Points on a hilly landscape, in no order, each with its height.
From any point a climber steps to the highest of the 2 points nearest to it. It stops when none of these is higher. Distance is the straight distance between rows; heights are no part of it.
matul: [109 104 145 96 156 135 102 115 126 113 139 169 113 122 141 138 111 111 171 138 132 140 150 142 100 131 170 120 108 169 113 118 94 92 128 120 115]  (h 4.74)
Zop: [146 83 93 127 145 170 138 135 133 170 123 146 133 123 93 109 129 150 150 81 111 104 117 92 116 163 114 182 126 154 186 111 145 127 100 86 137]  (h 3.11)
tur: [157 97 129 132 165 153 136 120 123 165 122 161 140 122 110 142 127 145 157 105 116 123 123 85 122 164 135 143 124 149 155 115 122 106 100 103 137]  (h 3.47)
dapin: [130 176 151 70 141 146 137 63 130 106 176 123 129 94 144 148 146 80 146 143 92 171 129 137 176 120 134 73 110 82 106 131 112 126 160 165 118]  (h 5.10)
Revu: [129 92 136 142 139 132 132 121 112 141 118 151 120 123 83 119 149 147 106 116 119 128 116 86 122 161 124 155 130 128 152 142 106 123 109 123 151]  (h 3.91)
Zum: [137 145 103 159 113 125 136 149 143 132 113 120 102 140 144 113 134 141 122 154 139 130 119 108 108 144 83 160 143 127 143 140 123 146 110 138 128]  (h 3.19)
Naz: [136 146 130 127 101 100 98 120 127 113 95 105 116 139 107 111 135 81 123 174 147 114 129 149 119 142 123 153 135 132 106 139 118 152 159 154 131]  (h 5.89)
mabar: [126 140 109 154 76 95 143 150 133 143 74 93 126 152 149 109 122 171 130 136 163 126 122 106 118 103 84 136 145 129 105 134 146 139 149 83 151]  (h 3.40)
dudim: [144 124 112 161 80 102 157 152 155 131 124 121 159 209 134 126 108 171 98 135 118 103 116 139 126 106 133 132 108 129 118 145 137 135 133 112 128]  (h 2.99)
Vibas: [111 113 124 118 109 106 134 124 130 149 122 123 153 156 122 130 128 136 113 116 110 121 144 127 109 126 111 110 106 123 115 123 129 128 144 111 126]  (h 3.78)
zos: [92 123 172 118 160 135 165 113 123 135 168 156 139 120 154 178 114 164 145 127 118 134 154 72 85 149 139 93 110 134 110 127 114 116 124 96 113]  (h 4.68)
vub: [143 182 134 107 108 120 152 123 146 124 143 98 136 149 134 154 121 120 115 142 103 127 115 147 147 115 117 81 131 68 101 127 143 136 150 148 137]  (h 3.64)
Vov: [114 145 150 80 96 106 103 95 109 80 130 131 152 142 124 157 130 101 112 155 97 133 137 162 139 101 160 111 99 115 82 106 146 132 164 130 89]  (h 2.80)
Nudis: [156 114 95 145 118 153 109 160 149 118 116 133 112 118 149 97 107 151 142 98 136 109 128 152 126 113 130 173 148 157 152 108 122 123 112 113 152]  (h 1.14)
rof: [97 121 136 144 133 135 133 128 118 69 152 100 99 133 107 116 145 95 69 149 143 125 127 147 163 151 168 152 156 122 149 106 144 134 113 147 123]  (h 2.49)
minog: [117 138 163 111 145 124 133 102 135 103 160 140 141 147 143 140 97 128 118 130 90 122 147 156 112 92 183 98 113 110 112 138 105 96 128 129 97]  (h 1.63)
vamu: [142 130 88 146 127 141 99 150 135 99 121 97 89 123 111 78 148 86 115 134 177 116 128 159 153 140 163 187 150 144 173 108 134 139 113 168 102]  (h 1.24)
ses: [111 150 161 92 132 113 166 103 131 140 143 114 162 107 121 168 171 123 105 132 91 146 117 103 150 144 101 75 114 82 94 150 119 142 154 155 148]  (h 4.35)
Gune: [143 152 132 174 127 147 127 169 138 127 127 152 100 115 171 117 93 158 145 123 156 144 145 112 78 135 136 143 158 138 133 144 104 121 112 137 121]  (h 4.11)
tuke: [111 106 108 152 57 93 127 139 121 107 107 110 117 181 77 93 124 125 95 125 133 99 122 138 126 116 129 149 138 140 112 149 161 136 161 105 138]  (h 5.31)
nomov: [92 95 138 98 142 120 92 121 112 105 114 151 118 119 120 137 129 94 157 137 128 152 151 128 99 155 150 130 111 163 88 127 101 121 162 114 105]  (h 4.44)
zeru: [166 103 123 111 156 142 127 128 129 173 102 158 143 107 129 145 126 112 186 90 102 123 123 100 118 153 98 113 110 154 152 86 136 122 122 96 131]  (h 3.18)
Lida: [155 143 87 154 81 109 147 149 135 117 139 78 162 210 100 129 115 140 111 162 125 72 120 178 163 69 133 131 145 122 158 160 180 151 119 131 143]  (h 1.81)
labi: [143 92 110 183 124 170 139 176 130 127 123 163 104 148 123 88 116 171 138 92 136 131 126 97 129 124 136 198 144 158 181 155 125 119 90 119 153]  (h 3.98)
pif: [179 187 154 120 159 142 117 119 121 109 125 139 122 109 149 137 125 71 134 151 131 140 114 174 171 96 156 96 126 81 110 128 126 119 132 192 93]  (h 2.07)
bege: [117 108 148 134 165 145 123 118 124 117 155 166 113 120 148 126 106 152 156 124 132 131 149 113 81 136 158 133 125 157 140 127 91 95 110 118 135]  (h 5.20)
Kubo: [104 145 149 67 114 119 99 71 99 92 136 134 126 107 126 162 139 89 135 167 110 154 154 156 158 133 151 84 97 136 68 107 137 131 164 127 106]  (h 3.03)
mal: [123 172 148 110 124 120 172 123 149 149 135 99 150 144 149 158 118 141 117 121 97 143 107 116 143 137 102 79 128 76 100 147 125 138 150 133 163]  (h 3.94)
vimi: [159 145 106 161 147 161 118 163 147 103 147 131 97 131 142 97 121 107 112 141 140 111 121 200 152 99 185 148 166 129 165 120 126 117 98 161 126]  (h 3.14)
Pokem: [104 92 125 126 131 145 112 146 118 126 108 133 112 98 122 124 114 154 140 93 138 136 131 103 107 136 112 152 130 149 132 97 144 133 119 90 139]  (h 1.84)
lek: [141 101 92 158 120 139 120 143 126 97 125 127 111 135 75 66 157 107 112 115 152 124 116 146 163 147 153 214 146 173 188 112 125 131 99 162 142]  (h 1.04)
Ket: [117 124 149 131 126 113 128 150 115 104 120 151 114 141 145 131 109 139 127 153 146 134 138 118 89 130 146 129 126 135 97 134 117 137 137 123 131]  (h 3.46)
vok: [118 97 140 125 169 159 111 138 110 119 124 163 123 70 130 136 129 113 141 109 136 135 139 144 133 132 167 112 146 144 147 112 114 89 116 133 137]  (h 2.31)
zopob: [173 151 91 147 92 124 130 144 120 117 146 67 137 185 94 122 126 118 108 175 134 74 100 168 162 72 149 137 148 101 186 164 164 149 110 161 122]  (h 1.65)
mov: [166 132 132 175 170 140 131 149 138 149 136 163 150 111 146 137 119 164 117 107 121 120 129 155 140 94 129 117 132 119 138 132 120 113 85 154 137]  (h 3.53)
Tuvir: [120 77 96 125 90 138 86 129 116 86 112 125 120 123 70 82 160 91 126 105 158 111 116 166 157 147 171 183 126 162 168 99 142 133 113 148 126]  (h 0.85)
bof: [124 85 167 150 145 129 124 143 100 149 90 160 128 110 126 128 105 161 167 105 146 130 160 43 90 126 132 159 127 173 118 134 133 127 127 84 134]  (h 3.58)
Melez: [101 80 146 103 147 138 121 106 129 139 164 139 139 147 108 133 132 114 128 104 95 126 129 129 132 160 131 143 101 144 158 111 129 115 112 110 121]  (h 4.55)
Zota: [153 133 106 112 121 149 120 119 166 147 149 121 137 150 144 123 114 145 130 94 98 116 103 165 147 147 98 134 100 133 137 97 139 128 110 95 144]  (h 2.65)
Tivi: [130 170 145 128 139 133 128 143 126 100 145 146 109 121 165 137 104 133 137 171 151 144 125 137 95 117 150 109 131 114 107 131 108 138 125 158 117]  (h 3.81)
kopi: [138 143 90 158 107 119 120 163 140 123 108 120 151 157 117 116 144 136 110 150 118 108 132 178 141 93 129 115 157 119 152 128 139 135 115 152 119]  (h 2.70)
foso: [147 168 96 104 64 101 130 102 133 122 115 65 147 148 102 140 134 86 109 136 122 122 90 181 179 126 88 100 138 81 121 108 176 148 157 107 138]  (h 3.06)
zonu: [152 141 138 127 165 154 144 122 139 146 141 170 146 104 129 172 130 136 138 109 103 140 134 106 127 147 117 87 110 117 110 105 139 126 126 141 115]  (h 4.69)
sirag: [161 143 71 160 94 134 123 170 138 123 121 90 113 179 110 105 144 114 113 171 145 103 99 172 174 87 144 152 165 119 196 163 137 151 100 171 109]  (h 1.52)
kinek: [135 119 65 151 96 148 118 163 141 126 130 121 125 144 116 107 148 119 125 111 124 107 118 183 147 119 135 152 149 142 184 108 146 137 98 154 124]  (h 2.61)
Botu: [141 113 89 164 132 157 94 170 148 117 118 154 108 134 145 80 122 116 141 121 156 117 138 158 127 120 140 189 133 175 164 114 125 135 105 138 125]  (h 0.99)
Kazi: [129 154 135 126 136 121 144 114 136 122 118 129 98 118 130 127 148 109 123 153 128 140 127 99 112 164 94 144 138 132 129 123 116 142 121 140 130]  (h 2.88)
Mapu: [143 141 121 171 122 129 173 149 149 193 114 104 163 166 168 148 113 203 137 99 117 135 117 69 134 142 84 131 127 101 132 165 127 127 124 106 159]  (h 3.22)
numud: [115 153 134 112 93 90 141 106 135 136 123 101 162 150 116 163 148 118 74 138 96 112 114 144 151 132 89 114 109 105 82 124 170 175 144 113 141]  (h 3.02)
sen: [122 108 103 159 102 120 121 133 119 92 110 114 100 150 58 74 142 142 108 133 140 119 100 126 145 137 139 208 167 145 172 136 139 133 126 139 158]  (h 0.81)
Veme: [116 152 164 88 148 131 142 91 122 124 152 119 143 85 118 162 143 113 119 132 107 154 125 138 169 126 136 66 121 83 109 137 114 125 147 166 131]  (h 4.73)
safu: [112 140 139 86 87 93 116 113 101 79 125 112 121 142 112 133 130 103 110 183 141 123 124 159 121 103 148 119 117 125 83 117 157 151 167 117 102]  (h 2.56)
lup: [112 124 115 88 97 116 123 105 114 118 120 110 95 101 105 128 128 144 132 118 133 144 108 116 117 156 103 118 113 130 93 119 126 130 165 84 140]  (h 4.09)
gav: [138 92 94 190 139 180 147 174 125 131 169 178 115 120 117 79 144 155 128 80 136 116 121 129 136 115 158 193 154 153 210 151 134 109 68 139 137]  (h 3.52)
rofa: [131 145 137 95 134 120 144 111 116 137 120 150 151 85 134 165 129 134 158 100 108 152 152 114 139 133 100 60 107 115 77 106 123 130 160 157 111]  (h 5.09)
zuz: [120 117 142 148 151 149 117 133 124 85 150 127 113 121 108 101 133 98 91 137 137 116 121 178 159 134 178 136 160 120 151 116 134 106 100 162 133]  (h 2.79)
Gaz: [113 91 152 88 171 139 129 109 121 157 143 139 183 110 118 167 136 152 156 90 93 125 129 124 129 135 132 83 91 130 134 122 130 95 114 110 134]  (h 1.19)
pebo: [132 116 125 160 133 156 125 144 139 124 152 167 110 132 154 93 94 181 163 111 141 123 153 112 72 129 146 174 139 163 160 141 98 102 97 120 143]  (h 4.62)
kor: [92 69 152 121 130 134 131 110 125 136 149 144 131 155 97 131 110 156 126 79 112 122 148 97 117 152 127 128 99 153 125 128 160 118 119 84 132]  (h 5.15)
bama: [104 118 149 115 140 106 85 111 113 103 106 150 130 108 105 137 138 71 143 152 124 134 156 160 116 142 167 143 116 155 108 119 112 127 158 144 97]  (h 4.18)
ludos: [101 135 163 93 120 127 146 91 136 107 168 140 127 149 138 148 106 145 122 134 104 137 135 134 130 133 175 81 97 114 103 151 106 95 146 114 130]  (h 1.82)
laz: [128 112 131 145 175 147 119 143 111 102 147 149 121 79 119 118 147 109 105 143 151 131 117 177 141 117 188 109 159 111 153 131 114 96 119 154 122]  (h 2.54)
povi: [113 107 156 128 166 144 138 102 97 135 124 161 113 76 118 150 106 153 175 121 131 157 141 44 72 172 138 133 147 159 131 144 100 105 139 88 146]  (h 3.63)
Bef: [111 176 154 105 118 118 143 98 132 98 165 92 97 150 129 132 138 76 75 180 100 131 121 128 153 140 129 126 133 86 115 140 144 153 142 135 125]  (h 2.16)
bora: [122 116 111 125 70 99 106 130 130 106 106 95 108 156 95 90 105 112 122 132 136 111 120 160 123 124 113 137 134 123 117 135 137 119 163 88 135]  (h 5.88)
kalun: [121 112 117 131 106 102 95 121 127 128 79 113 106 135 104 99 113 104 129 137 139 125 137 121 106 156 107 157 122 148 109 131 115 128 159 99 132]  (h 6.51)
penot: [137 164 152 136 119 117 174 123 158 180 147 102 163 163 170 158 120 172 124 115 112 141 97 94 128 139 88 115 111 87 103 167 136 140 125 117 166]  (h 3.57)
Fubip: [132 160 117 103 88 103 131 114 132 113 129 89 146 163 106 142 133 117 88 146 114 113 103 162 156 110 117 113 120 90 108 115 168 148 145 130 132]  (h 3.32)
selu: [135 171 156 122 132 119 180 122 135 125 139 146 148 117 183 141 119 147 168 122 145 161 139 100 117 110 129 50 129 90 67 121 104 123 159 150 108]  (h 4.31)
mobi: [120 140 130 120 102 109 133 136 123 78 143 103 101 168 135 108 115 111 115 182 154 109 115 152 116 92 160 134 135 117 120 140 147 159 143 127 118]  (h 2.28)
Taber: [100 110 135 79 116 139 119 87 119 109 138 126 92 102 139 133 97 148 143 108 127 140 141 114 111 156 137 104 110 130 92 137 108 101 157 81 141]  (h 3.75)
renus: [124 114 64 139 91 156 130 152 149 139 155 108 122 161 109 90 128 151 108 90 116 95 113 155 145 123 126 170 130 141 189 133 140 136 92 132 135]  (h 2.86)
tel: [135 152 120 89 123 139 97 97 129 99 144 123 93 127 140 114 102 104 130 135 118 132 130 162 130 125 142 120 119 122 99 116 122 123 142 132 105]  (h 4.85)
Sep: [156 149 134 100 165 140 123 113 119 120 124 140 103 70 134 134 157 83 129 140 148 160 118 135 155 159 144 100 123 106 127 121 103 131 136 187 105]  (h 2.36)
ras: [91 87 104 135 60 93 127 125 123 133 118 113 136 154 70 111 146 143 82 109 125 107 118 126 122 134 103 148 123 136 126 143 163 147 145 85 145]  (h 4.72)
ret: [121 112 105 139 98 133 130 144 110 99 120 93 107 136 96 79 135 145 116 148 143 117 97 139 122 123 137 163 168 127 158 135 124 127 132 125 166]  (h 0.60)
Seb: [142 119 97 170 116 139 146 164 122 139 105 135 120 141 125 122 125 181 115 120 133 124 125 104 121 126 106 170 145 138 157 152 129 131 108 130 137]  (h 3.51)
fuli: [108 79 157 128 152 133 155 122 119 163 140 133 154 141 129 155 102 171 146 84 119 126 138 55 104 144 126 124 108 148 133 132 147 100 114 67 141]  (h 4.56)
tud: [166 173 91 151 85 101 134 133 135 125 77 88 111 147 131 126 138 127 140 176 148 115 98 145 147 110 77 137 164 127 141 142 141 166 132 143 147]  (h 4.12)
mina: [153 158 89 144 130 158 152 142 146 161 119 126 102 104 168 128 120 154 164 89 133 145 118 90 118 137 73 124 142 115 142 138 116 138 108 135 138]  (h 2.74)
fek: [139 127 106 141 150 170 128 141 147 121 154 156 117 136 149 118 96 155 128 105 122 113 132 140 119 135 134 152 133 152 148 106 142 131 81 125 126]  (h 1.35)
muvo: [143 128 113 96 122 140 140 121 148 152 120 136 139 115 136 137 130 127 153 89 115 135 106 133 138 149 82 109 105 127 118 85 136 125 130 101 142]  (h 2.90)
rit: [119 124 140 110 154 154 121 132 138 134 155 147 148 132 175 133 103 145 142 100 104 125 160 140 109 92 148 86 104 107 111 118 115 100 114 129 92]  (h 1.46)
Nov: [151 128 145 140 134 113 127 134 121 122 133 134 148 137 133 121 117 170 123 124 132 108 135 147 132 87 133 127 121 129 140 138 102 111 106 142 151]  (h 3.93)
poro: [123 141 142 88 161 121 75 142 109 114 117 123 121 98 161 119 113 98 187 146 162 152 137 171 109 111 152 136 112 139 94 121 108 150 141 143 133]  (h 0.64)
bok: [122 122 163 124 168 112 158 111 115 167 132 155 162 110 143 171 128 149 158 113 124 139 153 54 94 135 131 88 104 145 100 131 119 108 130 110 110]  (h 4.30)
mifa: [143 142 120 161 130 112 114 158 143 129 89 135 158 133 136 136 136 115 129 153 128 133 135 157 123 112 109 120 150 127 131 112 127 138 123 167 114]  (h 2.92)
vugiv: [157 184 88 117 105 132 130 118 143 112 122 72 93 126 138 116 105 100 134 159 131 112 101 171 158 118 123 104 179 101 133 110 143 135 139 147 145]  (h 4.71)
Fibuz: [91 120 168 92 143 121 135 79 124 139 168 140 133 133 127 178 124 117 121 136 79 156 139 105 128 153 134 96 101 113 108 149 110 104 148 108 114]  (h 2.02)
fini: [118 130 145 119 148 134 136 121 130 144 156 114 139 133 117 154 159 101 73 140 110 132 114 122 163 158 113 126 109 98 146 125 152 145 103 153 123]  (h 3.12)
vupu: [168 149 137 120 160 154 103 140 136 129 127 135 126 94 150 133 120 101 128 118 131 121 125 171 152 101 131 98 124 88 136 124 112 108 110 176 114]  (h 1.94)
ruv: [150 140 117 145 93 103 134 150 118 95 126 96 128 190 120 117 115 131 115 175 140 96 108 152 121 75 141 128 144 128 131 140 161 163 137 125 142]  (h 2.05)
vuve: [136 151 133 106 155 120 85 145 125 97 124 119 106 118 142 95 118 102 161 180 168 138 125 183 110 117 161 163 141 145 119 127 113 149 141 164 139]  (h 0.74)
tonin: [140 168 166 98 157 143 116 108 115 111 138 158 116 89 138 154 151 65 125 172 129 168 133 152 161 125 162 103 106 101 98 128 112 141 137 187 82]  (h 2.20)
Lon: [142 131 82 164 105 134 107 169 133 107 114 83 105 150 99 81 148 93 110 161 169 110 111 167 171 108 156 178 176 139 186 140 143 140 111 173 114]  (h 1.39)
dos: [89 65 118 144 78 92 130 123 113 109 118 143 141 157 63 91 162 114 104 116 130 105 135 106 109 141 119 183 118 169 120 134 140 151 132 105 133]  (h 4.13)
siv: [138 79 126 155 144 137 104 166 127 173 112 148 152 117 122 114 132 129 143 89 128 110 147 126 119 108 121 127 116 152 166 134 113 107 102 127 119]  (h 2.97)
gedud: [136 173 123 82 133 160 133 95 146 112 169 100 112 100 148 119 134 78 132 131 102 142 124 155 162 122 136 89 131 73 146 110 106 112 149 163 116]  (h 5.52)
netil: [112 131 137 158 148 107 137 151 125 141 117 149 153 117 138 150 153 124 114 146 119 129 135 128 116 112 117 93 151 112 126 129 121 128 128 154 118]  (h 3.16)
pigi: [82 135 147 74 129 130 120 74 105 98 142 130 105 101 143 165 111 124 158 130 124 166 146 110 140 139 129 89 107 158 71 132 100 108 170 78 132]  (h 3.49)
Zub: [130 133 119 134 131 132 72 166 137 108 131 129 98 130 150 75 107 119 150 144 167 123 137 160 114 113 145 187 127 159 140 143 119 142 127 150 128]  (h 0.86)
Leras: [143 124 136 130 161 115 82 125 112 118 131 145 148 114 120 112 146 123 122 134 132 114 146 178 133 90 134 138 119 138 150 128 108 114 99 160 128]  (h 4.39)
motop: [124 88 125 152 137 119 91 128 106 132 104 143 126 121 74 101 165 119 111 121 126 124 131 113 132 144 112 182 138 155 171 144 115 122 114 146 132]  (h 4.38)
sikiv: [168 104 106 181 160 154 127 165 135 169 133 164 154 122 148 113 122 184 142 100 138 105 141 120 111 93 123 137 121 146 172 154 103 103 93 134 132]  (h 3.20)
migi: [123 110 137 116 141 120 121 92 132 148 129 106 126 108 106 144 162 77 94 128 120 142 129 111 152 183 109 139 123 125 149 90 146 144 115 139 111]  (h 3.45)
zoveb: [124 135 149 162 152 120 174 148 139 169 119 142 181 116 165 153 140 153 134 112 121 151 143 94 118 117 91 84 147 102 111 138 112 123 129 133 136]  (h 3.50)
tobub: [132 152 132 191 120 115 135 167 126 142 88 124 118 126 167 118 110 171 142 137 161 129 148 86 87 118 111 144 162 125 104 163 107 134 132 132 141]  (h 3.72)
remer: [141 150 121 87 108 132 80 110 120 98 116 106 109 136 123 125 116 70 125 141 143 123 128 175 151 120 152 135 102 108 105 107 132 130 146 149 94]  (h 5.16)
gefi: [153 134 80 154 62 96 126 152 122 142 77 94 136 163 122 108 143 167 125 151 149 114 110 129 150 96 69 155 157 138 140 148 144 155 146 103 159]  (h 3.77)
pep: [132 123 164 155 154 107 175 119 133 203 127 132 184 142 167 152 126 178 147 111 139 119 154 41 92 120 114 101 115 126 112 158 110 108 118 112 112]  (h 3.90)
laren: [127 106 156 191 165 120 129 169 111 147 85 166 143 105 148 139 112 153 144 121 163 141 155 69 92 119 136 153 142 158 117 136 127 124 113 126 121]  (h 3.21)
sakaz: [88 158 156 74 111 95 121 64 110 83 134 118 124 110 138 158 126 115 143 176 122 154 145 134 139 108 141 83 103 141 53 136 127 130 186 98 122]  (h 3.23)
kila: [135 120 123 103 152 142 86 152 117 126 102 129 109 76 156 105 114 109 189 117 158 136 131 147 117 118 129 149 129 153 122 110 114 134 130 134 152]  (h 0.55)
vuf: [165 146 121 145 154 145 104 155 138 103 153 147 140 127 144 113 121 102 120 149 132 118 110 215 134 78 183 130 143 128 145 104 118 98 110 170 108]  (h 3.41)
nof: [118 112 137 143 111 95 158 136 135 154 126 133 183 186 120 134 144 169 87 138 99 105 130 122 119 117 119 124 115 123 118 133 141 134 129 108 148]  (h 3.38)
guvo: [102 150 128 128 117 129 148 103 129 93 156 76 104 154 111 124 144 75 75 172 138 130 115 140 169 152 151 143 156 104 145 121 149 143 136 138 130]  (h 2.21)
Sifeb: [80 74 133 134 114 107 136 130 106 119 108 156 118 129 86 118 146 133 109 124 129 122 135 79 90 151 137 161 121 161 108 140 139 143 143 111 123]  (h 3.67)
Vib: [104 139 141 69 93 95 136 79 117 134 111 114 121 98 116 143 132 143 126 119 124 140 123 102 123 140 101 84 100 122 64 135 125 135 176 96 141]  (h 3.76)
Funep: [141 107 125 138 131 129 153 134 126 163 95 126 137 107 105 129 148 160 130 113 113 146 96 71 114 162 100 125 137 117 145 131 112 131 141 123 163]  (h 3.48)
vek: [102 110 143 92 153 127 98 92 118 120 143 131 128 112 108 142 164 61 114 136 128 137 140 141 154 153 150 144 100 143 150 98 133 122 109 141 84]  (h 3.80)
sumu: [171 194 84 140 107 123 136 146 139 114 101 76 84 146 146 124 99 130 156 170 138 115 105 151 139 105 104 121 184 114 143 148 135 149 137 145 155]  (h 4.42)
bet: [139 116 124 138 138 159 138 148 142 146 134 141 122 135 168 137 90 175 157 92 130 129 132 103 106 135 116 133 115 138 127 109 143 130 111 88 132]  (h 1.58)
Vaz: [159 143 112 113 95 107 90 118 125 111 108 106 130 138 105 113 134 81 131 157 138 107 118 184 141 109 130 126 105 123 131 119 127 144 141 159 114]  (h 5.47)
relin: [90 149 186 126 140 111 172 103 122 132 155 132 158 123 170 176 132 175 118 137 117 141 144 75 116 112 154 77 107 110 78 146 110 122 136 116 131]  (h 5.35)
Bino: [105 147 159 113 101 95 140 101 120 110 136 110 124 140 127 163 151 119 84 164 109 125 126 116 133 124 106 114 116 125 74 136 154 160 152 99 149]  (h 2.71)
Dozu: [154 147 136 152 186 155 94 152 147 118 128 165 126 100 150 118 115 80 138 149 153 144 136 202 130 114 174 134 145 132 126 114 104 111 114 171 94]  (h 3.69)
Kap: [103 116 153 93 154 136 140 85 123 161 156 129 123 104 114 157 120 126 133 102 104 145 136 73 121 164 96 101 101 136 129 136 128 123 138 80 124]  (h 2.23)
pof: [85 148 154 90 106 101 139 80 114 98 161 93 125 139 111 160 150 91 77 172 96 125 128 130 162 121 133 113 127 102 92 138 145 153 169 112 134]  (h 2.42)
fizu: [159 128 114 166 169 150 140 172 121 151 92 164 117 81 134 141 137 127 125 131 154 152 117 116 127 137 129 123 151 116 141 127 123 127 110 166 111]  (h 2.68)
Temap: [124 154 147 164 113 106 146 129 131 126 114 123 118 149 158 129 106 167 120 136 139 120 146 97 94 111 129 127 125 124 97 144 115 129 137 118 136]  (h 3.37)
zuten: [150 116 140 181 174 135 145 174 118 161 97 172 144 77 149 148 139 150 154 119 149 145 132 100 99 120 122 112 149 127 121 126 124 120 105 129 123]  (h 2.91)
Buzi: [132 128 161 111 145 92 151 95 134 183 105 136 185 114 141 164 146 143 151 95 117 126 149 53 119 130 86 86 96 127 79 124 135 138 144 120 124]  (h 4.36)
kimub: [120 132 106 122 142 147 130 117 151 136 140 108 82 114 124 107 148 106 101 131 140 132 115 114 142 182 112 152 136 120 158 107 123 137 108 141 116]  (h 3.10)
pofik: [138 158 143 115 119 96 173 113 140 158 114 136 171 122 159 158 125 151 156 95 130 138 147 88 132 115 91 66 108 110 65 118 131 136 155 134 118]  (h 4.70)
tov: [116 92 135 109 153 135 118 133 101 129 111 137 131 83 118 151 146 126 142 99 123 146 125 111 136 147 128 109 137 137 121 98 124 115 126 123 140]  (h 2.10)
Zazis: [151 128 138 130 174 146 117 151 113 148 107 145 107 62 124 132 149 91 152 116 147 155 116 118 128 158 127 109 142 118 138 124 110 135 124 175 101]  (h 2.51)
Vidi: [98 96 116 154 111 119 146 136 134 175 128 117 129 143 126 117 128 169 115 102 124 132 124 62 97 142 70 145 133 137 147 155 143 140 120 85 134]  (h 2.69)
paman: [159 142 101 125 87 122 137 136 162 134 132 117 140 187 144 127 118 149 127 119 116 114 96 176 136 115 106 125 101 116 126 110 136 130 121 97 125]  (h 2.66)
sovi: [121 92 139 154 141 148 149 136 108 159 119 149 130 126 138 129 96 181 164 94 128 140 148 30 81 145 130 159 146 160 144 132 134 98 120 55 149]  (h 4.01)
suket: [121 128 151 121 165 132 70 148 126 112 116 162 127 95 132 131 129 62 142 146 137 140 154 175 130 125 159 141 135 144 112 109 111 116 134 168 87]  (h 3.92)
zaf: [79 85 124 114 82 91 123 109 124 135 145 111 162 177 84 120 144 115 94 109 103 116 134 143 132 126 98 136 96 132 129 132 159 137 138 95 126]  (h 4.23)
rik: [122 96 86 153 134 181 144 161 152 151 180 143 125 135 119 93 136 143 115 86 122 113 124 139 136 140 141 162 144 143 205 135 136 110 85 146 131]  (h 3.17)
pugug: [126 108 126 125 140 113 96 106 116 103 124 126 116 128 108 107 141 120 118 130 142 120 142 141 136 135 120 164 121 157 146 121 120 130 111 151 130]  (h 4.86)
zar: [106 118 133 162 95 97 150 148 126 165 89 103 135 135 144 113 133 181 113 111 144 119 126 56 105 112 80 145 128 134 109 146 144 141 135 79 153]  (h 3.04)
fozad: [112 89 127 97 135 133 105 106 130 122 162 130 141 144 106 121 154 84 108 101 110 115 132 159 160 142 159 149 95 120 163 112 133 103 108 133 112]  (h 4.14)
vel: [142 164 105 80 105 131 129 100 128 118 134 95 94 110 138 114 109 129 131 127 134 138 113 156 133 139 110 100 120 109 95 117 136 131 165 105 140]  (h 4.47)
zev: [120 111 140 83 158 135 129 105 137 165 153 143 185 126 156 153 114 129 166 96 96 130 149 143 115 98 130 79 87 124 121 102 120 103 121 102 97]  (h 1.32)
zased: [136 151 144 140 156 163 156 136 133 125 154 171 116 127 154 162 110 158 124 128 127 139 119 112 101 154 146 101 129 118 113 122 114 133 117 143 113]  (h 4.25)
Pila: [115 116 138 121 127 126 146 110 137 177 132 118 125 117 112 142 122 134 132 107 113 129 133 55 104 160 62 128 112 132 126 147 154 136 130 70 132]  (h 2.44)
dige: [150 141 102 159 125 141 157 155 158 183 120 115 148 142 167 131 116 176 149 96 120 126 117 114 138 117 77 114 128 112 156 152 111 125 108 123 145]  (h 2.96)
kuzak: [139 176 100 92 119 146 115 120 146 108 138 80 105 107 139 113 128 85 121 132 125 125 120 184 162 127 135 110 168 102 144 97 136 125 133 156 114]  (h 5.07)
Raka: [82 103 161 129 148 126 136 104 112 124 129 153 112 109 112 151 135 146 125 138 138 142 138 68 85 159 140 141 133 152 112 142 109 124 137 99 144]  (h 4.05)

Call two points neighbours if one is among the 2 nearest of the other. Go from one point of each pair to the other, from neighbour to neighbour, staying as high as possible. Name the lowest point that can't be avoided.
relin and bege => Temap
relin and rofa => bok
kalun and Raka => Sifeb
kor and labi => Kazi

Where does a climber stop that starts at each point below?
pif => kor
vimi => bege
Pila => gedud
poro => zuz
paman => kalun
kila => zuz
